Points, in no order, along strands that fork, close into loops and pass close to each other.
In the rows, 128 means zero.
Points whose rows are less than 102 apart are linked; no others are. Some points are linked to none.
K_162: [106 147 173 120 103 125  83 165 142 112 128 127 138 100 135 132 178 170
  87 162 125]
K_141: [157 117 110 102 150 117 165 122 135 125 142 141  99 147 114 109 108 107
 157  81 159]
K_980: [103 113 117 144  80 129 108  93 124 142  73 102 125 129 123 135 117 113
 125 189 174]
K_885: [180  89  97 134 126  90 106 129  97 203 174 143 114 159 141 121 139 120
 154 115  97]
K_489: [118  87 168 145 117  82 144 140 109  85 103 116  85 142 170  79 109  68
 153  90 132]
K_635: [120 154 132 166 111 180 160  55 113 115 118 114 160 155  82 140 133 135
  99 143 136]
K_220: [124 129  84 199 139 172 157  56 123 123 154 111 107 142  91 116  90 117
 126 110 112]
K_651: [172 120 126  91 142  57 122 188 133 138 186 156  99 129 135  99 158 147
 153  98 131]
K_466: [ 89 131 147 140 174 146 154 116 193  69 192 155 160 165  81 151 117 132
  91  84 151]
K_809: [181 152 140 127 117 193 175 118 159 140 127 161 160 122 138 139 128  98
 123  65 106]
K_954: [111 108 126 198  83 151 141  66 110 105  64  97  98 130 152 107 109  83
 130 147 136]
K_518: [158 146 145 116 133 133 136 131 110 114 134 115 131 110 123 129 142 156
 102 129 114]
K_890: [122 146 124 102 114  65  97 156  79 106 136 115  68 129 120  96 152 149
 161 166 158]
K_26: [128  77 144 185 104 159 152 109 143 135 125 113 105 131 168 103  97  74
 119  67  96]
K_542: [133 114  73 134  75  92  99 108  79 150  75 141  85 135 163 110 153  89
 166 189 164]
K_677: [ 58 122 176 164 122 137 104 116 148  97  82  82 180  91 138 140 101 142
  95 176 130]
K_955: [119 113 111 126 106 126 116 135 168 121 127 124 111 117 133 110 148 125
 128 153 180]
K_401: [105 105 148  82 181  59 127 184 123 105 142 127 103 147 121 128 100 157
 148 124 128]
K_549: [109 113 111 189 155 169 178  82 124 106 118  95 107 112 129 113  52 105
 124  94 104]
K_440: [133 123 133 159 169 153 102 134 192 104 177 144 150 100 155 135 132 142
 103  90  64]
K_271: [ 86 133  88 155 104 149  60 118 145 150 150 114 112 132  97 145 154 175
 112 200 129]
K_467: [ 87  83 173 166 133  95  92 147 135  93 152  88 112 161 119 110 135 122
 104 132 123]
K_54: [144 184 118  58 114 136 118 174 150 176 149 183 151 117 123 151 197 159
 139 133 160]
K_172: [146 156 136 152 148 145 136 111 148  82 169 126 146 114 101 128 153 153
  94  95 116]
K_740: [146 168 106 105  90  54  99 134  18 130  66 134  84 101 164  96 162 125
 158 180 156]
K_452: [118 129 119  99 108 143 105 166 196 155 148 149 136 124 140 142 153 135
 137 143 163]
K_12: [155 145 123  86 170 111 141 170 151 113 175 153 132 136  98 140 132 158
 125  98 126]
K_408: [130  85 139 172 131 122 129 122 119 114 150 110 104 132 135  91 109 113
 124  80 104]
K_601: [143 125  57 175 105 161 136  48  86 139  74 147  96 129 112 143 126  94
 117 170 133]
K_127: [171 114 111 163 156 173 154 120 149 114 168 138  84 108 135 112  81 105
 134  34  95]
K_341: [144 110 122 167  85 145 162  82  80 125  59 132  87 121 176 103 114  66
 139 118 126]
K_424: [136 124 117 159 133 162 108 130 177 139 135 120 141  94 172 134 135 129
 108 114  88]
K_822: [113 145 174  92 137 125 111 173 149 130 133 133 177 102 150 160 158 165
 104 134 103]
K_128: [173 122 121 136  95 131 188 104  83 144  99 143  94 144 157 100 104  72
 148  78 132]
K_731: [124 112  54 144  91 148 110  88 104 155  58 138 119 111 127 156 143 114
 124 205 161]
K_931: [ 96 118 167 109 168 107 126 159 123  98 107  94 157 108 141 134  92 142
 120 136  87]
K_926: [120  88 116 176 177 129 128 112 126 110 145  87 110 108 143 106  59 115
 143  90  83]
K_979: [143 147 125  92 105 109 102 177 154 140 162 159 118 117 136 119 192 162
 120 133 156]
K_3: [ 77 140 106 116 164 133  91 136 180 110 174 130 123 121  90 148 106 166
 122 172 157]
K_101: [106 138 152 136 141 136 171 109 143  41 132 118 117 138  99 112 115 111
 104  96 168]
K_690: [131 148 164  90 172 149 130 145 161 146 154 142 189 127 149 173 124 151
 125 104  82]
K_800: [ 94 124 114  74 166 107 112 163 141 119 152 125 101 132  92 134 107 156
 144 165 154]
K_508: [175  92 103 116 129 130 144 136 133 205 159 161 132 176 129 125 120 101
 156  82 126]
K_78: [ 99 158 138 157 128 160 113 106 191  70 158 118 155 102 103 135 143 146
  89 126 139]
K_181: [126 115 175  92  94 117 145 161 142 138 104 129 150 138 144 129 148 109
 122 115 152]
K_682: [ 78 113 177 140 172 112 157 146 178  72 146 141 152 164 108 136 107 119
  94  76 130]
K_380: [142 154 118  96 127  82 129 142 103  69 136 126  73 117 109  99 156 139
 134 132 180]
K_997: [ 53 158 180 114  86 156  89 142 169 125 155 140 183 139  94 169 153 155
  86 164 137]
K_621: [170 187  73  77 116 141 137 154 112 190 109 167 147 115 115 157 183 137
 154 144 152]
K_329: [148 151  90 111  92 146 119 129 131 183  94 159 151 126 132 150 173 130
 127 175 153]
K_433: [166 113 126 152 135 114 138  76  59 133 134 116  87 164 107 100 104 108
 147 111  99]
K_331: [186 137 112 147  85 102 137 105  54 135 108 136  83 132 142  97 173 115
 126 131 122]
K_952: [146 159 143 162 144 218 162  98 192 126 137 158 177 104 153 162 107 102
 119  65  76]
K_910: [131 100 137  97 161  46  89 188 107 109 168 124  85 150 131 100 140 154
 149 107 115]
K_374: [151 136 136  99 135 109 178 123 121  72 146 146  92 140  89 105 127 128
 127  95 174]
K_266: [ 86 124 151 125 117 133 130 140 186  68  80 119 139  80 147 120 103 113
 111 137 185]
K_103: [ 99 103 154 142 145  79  83 160  95  81 127  87  91 136 139 103 126 143
 133 153 119]
K_945: [100 119 118 103 112 106 134 148 164  71  97 119  97 101 123 113 125 118
 131 156 207]
K_898: [161 166 105 103 173 177 164 102 150 113 165 142 151 145  61 148 119 140
 127 101 130]
K_940: [170 133 111 137 126 137 143 111 102 109 100 125 100  99 150 104 150 122
 131 125 124]
K_145: [ 30 108 168 180 127 126  95 145 186  90 130  93 173 111 138 136 114 145
  91 148 137]
K_317: [116 129 176 136 161 165 143 139 172 130 159 165 212 144 148 186 106 119
 116  71  56]
K_698: [159 153 100  87 149 129 127 139 132 157 163 139 126 156  95 141 141 161
 139 131 138]
K_399: [172  90 108 128 148  85 111 164 114 179 145 132 106 121 172 110 127 136
 162 100  77]
K_642: [140 108  76 144 126 158  99 117 130 205  94 126 152 113 168 155 138 129
 132 177  90]
K_29: [204 131 126 111 163 134 132 149 133 161 178 164 152 111 146 127 124 139
 137  40  86]
K_174: [ 97 126 172 135 126  94  71 173 121  75 121  99 109  91 129 110 154 169
 103 160 124]
K_434: [ 96 141 144 185 129 190 193  73 134 106 120 112 148 129 110 125  75 112
 103  81 126]
K_166: [138 115 140 104 166 131 136 141 102 151  96 101 151 114 164 139  92 129
 139 140  84]
K_909: [174 126 130 101 156 112 106 177 142 166 162 151 149 109 163 135 150 147
 143 101  88]
K_839: [148 138 158 181 163 166 139 121 163  83 192 134 143 129 120 130 128 144
  90  57  82]
K_16: [ 43 116 144 139 134 115  83 155 183  84 145 114 138 108 106 131 117 158
 104 165 165]
K_840: [149 113 118 103 148  65 106 167  76 168 116 107 114 125 170 111 120 127
 175 137  94]
K_13: [195 111 119 140 152 129 151 136 125 138 169 182 116 117 142 110  91 102
 139  16 117]
K_390: [112 100 168 116 136  86 146 165 128 102 115 123 118 138 150 112 134  99
 123  86 128]
K_91: [167 122  76 116 170 118 115 114  92 176 130 110 111 132 113 136  98 147
 165 145  85]
K_76: [170 109 132  95 174  67 142 178 115 120 154 161 109 114 151 109 126 129
 145  56 126]
K_660: [104 131 116 146  74 142  84 113 133 133 103 113 116 103 113 142 167 155
  97 201 163]
K_470: [133 136 119  82 187 131 165 131 153  92 166 156 130 153  75 155  88 143
 135  80 134]
K_813: [141 120 122  87 130 133 165 138 104 193  81 123 168 123 148 156 115 121
 162 143 114]
K_929: [133 133 140 174  97 180 169  82 141 128 131 123 141 144 118 123 130 107
 106  93 138]
K_778: [144 120  94 174 116 149 168  57  79 145 127 126 110 175  82 118  94 103
 122 119 115]
K_507: [ 92 140 167 131 111 155 130 115 149  90  84 103 158 102 113 140 122 135
 103 166 162]
K_81: [118 162 132  77  77 135 123 152 108 151  91 148 133 114 120 141 171 158
 115 169 176]
K_333: [117 153 124  56  90  86 127 194 115 177  93 142 128 118 146 126 166 147
 155 166 187]
K_417: [ 89 161 156 148 110 187 128  90 194  99 150 136 201 118 105 165 131 130
 102 153 146]
K_278: [117 106 125 156 121  96 124 101  65  96 112  89  67 140 130  95 102  99
 151 138 109]
K_366: [114  98 133 163 114  95 124  95  96  89  88 105  57 132 157  69  86  57
 167 117 143]
K_360: [113 134 178 181 150 180 138 105 174 122 126 132 187 120 155 156  99 115
 108  93  69]
K_829: [118 139 138  70 145 129 112 153 100 190 122 118 182 146 121 165 125 169
 124 165  80]
K_812: [158 113  75 115 122  79 123 134  88 194 100 128 110 118 177 110 131  98
 184 151 125]
K_741: [ 84  91 137 138  84 123 112 116 161 153 113 111 132 157 133 121 136 103
 119 165 160]
K_48: [162 163 115 111  99  97 129  98  38 120  92 114  95 119 127 104 156 138
 131 171 148]
K_134: [108 190 158 136 117 204 130  79 156 136 143 143 215 144  89 194 149 115
 111 150 123]
K_232: [ 99 149  95 100 125 151  76 143 146 176 158 138 137 152  77 154 142 185
 129 186 127]
K_781: [121 138 121 173 115 147 132  80  96  99 115  93 115 123 102 120 128 137
  97 158 131]
K_311: [166 112  92 112 115 103 166 117 105 154 113 143  85 143 143  84 109  85
 184 101 165]
K_540: [ 96 110 162 191 102 121 107 112 120 108 128  86 130 135 124 106 134 132
  97 159 121]
K_543: [149 130 105 117 145 151 149  96 135 156 148 121 145 164  86 151 111 134
 140 118 129]
K_269: [174 178 140 126 138 217 172  83 151 139 138 162 200 153  96 172 125  97
 124  84 100]
K_847: [121 159  96  92  72  84 111 135  72 158  58 134 101  96 159 114 160 117
 162 201 178]
K_496: [136 131 154  95 107  83 131 132  74 125  97 109 100 144 130 100 148 130
 147 150 144]
K_170: [137  83  92 134  81  94 114 115  92 154 118 130  71 162 137 100 159  85
 149 153 166]
K_985: [117 155  91  83 125 157  94 150 102 208 121 138 161 147 108 175 138 171
 138 196 112]
K_553: [103 103 168  93 181  77 124 191 127  88 145 124 152 136 126 145 116 164
 109 125  89]
K_992: [114 116 138  88 128  82 101 174  99 161 105 108 123 124 137 124 129 152
 140 168 128]
K_22: [160 123  81 152 147 167  97 116 158 167 146 127 133 114 149 147 132 147
 136 149  81]
K_316: [101 172 177 100 113 167 109 129 151 149 149 143 205 142 100 183 144 154
 109 157 109]
K_90: [ 73 105 178 165 137 115 161 130 148  61 123 105 138 135 126 112 104 112
  96 105 142]
K_325: [159 128  70  98 105 123 170 109  91 189  92 148 110 132 146 127 125  98
 176 146 149]

A piece is two or more points that can be reached from each other along the links. Count, over all rows, the pieces, the separate loops (a circle has one, a figure eight two, a Y none), the forks (points with three links) and the tips (points with one).
pieces: 4
loops: 2
forks: 11
tips: 15

A fork is a point with three links, a tip a point with one. Leave the first point through the second and follow the links. Name the first fork or tip that comes.
K_952 / K_360: K_549
K_401 / K_800: K_955
K_635 / K_781: K_269
K_955 / K_945: K_401
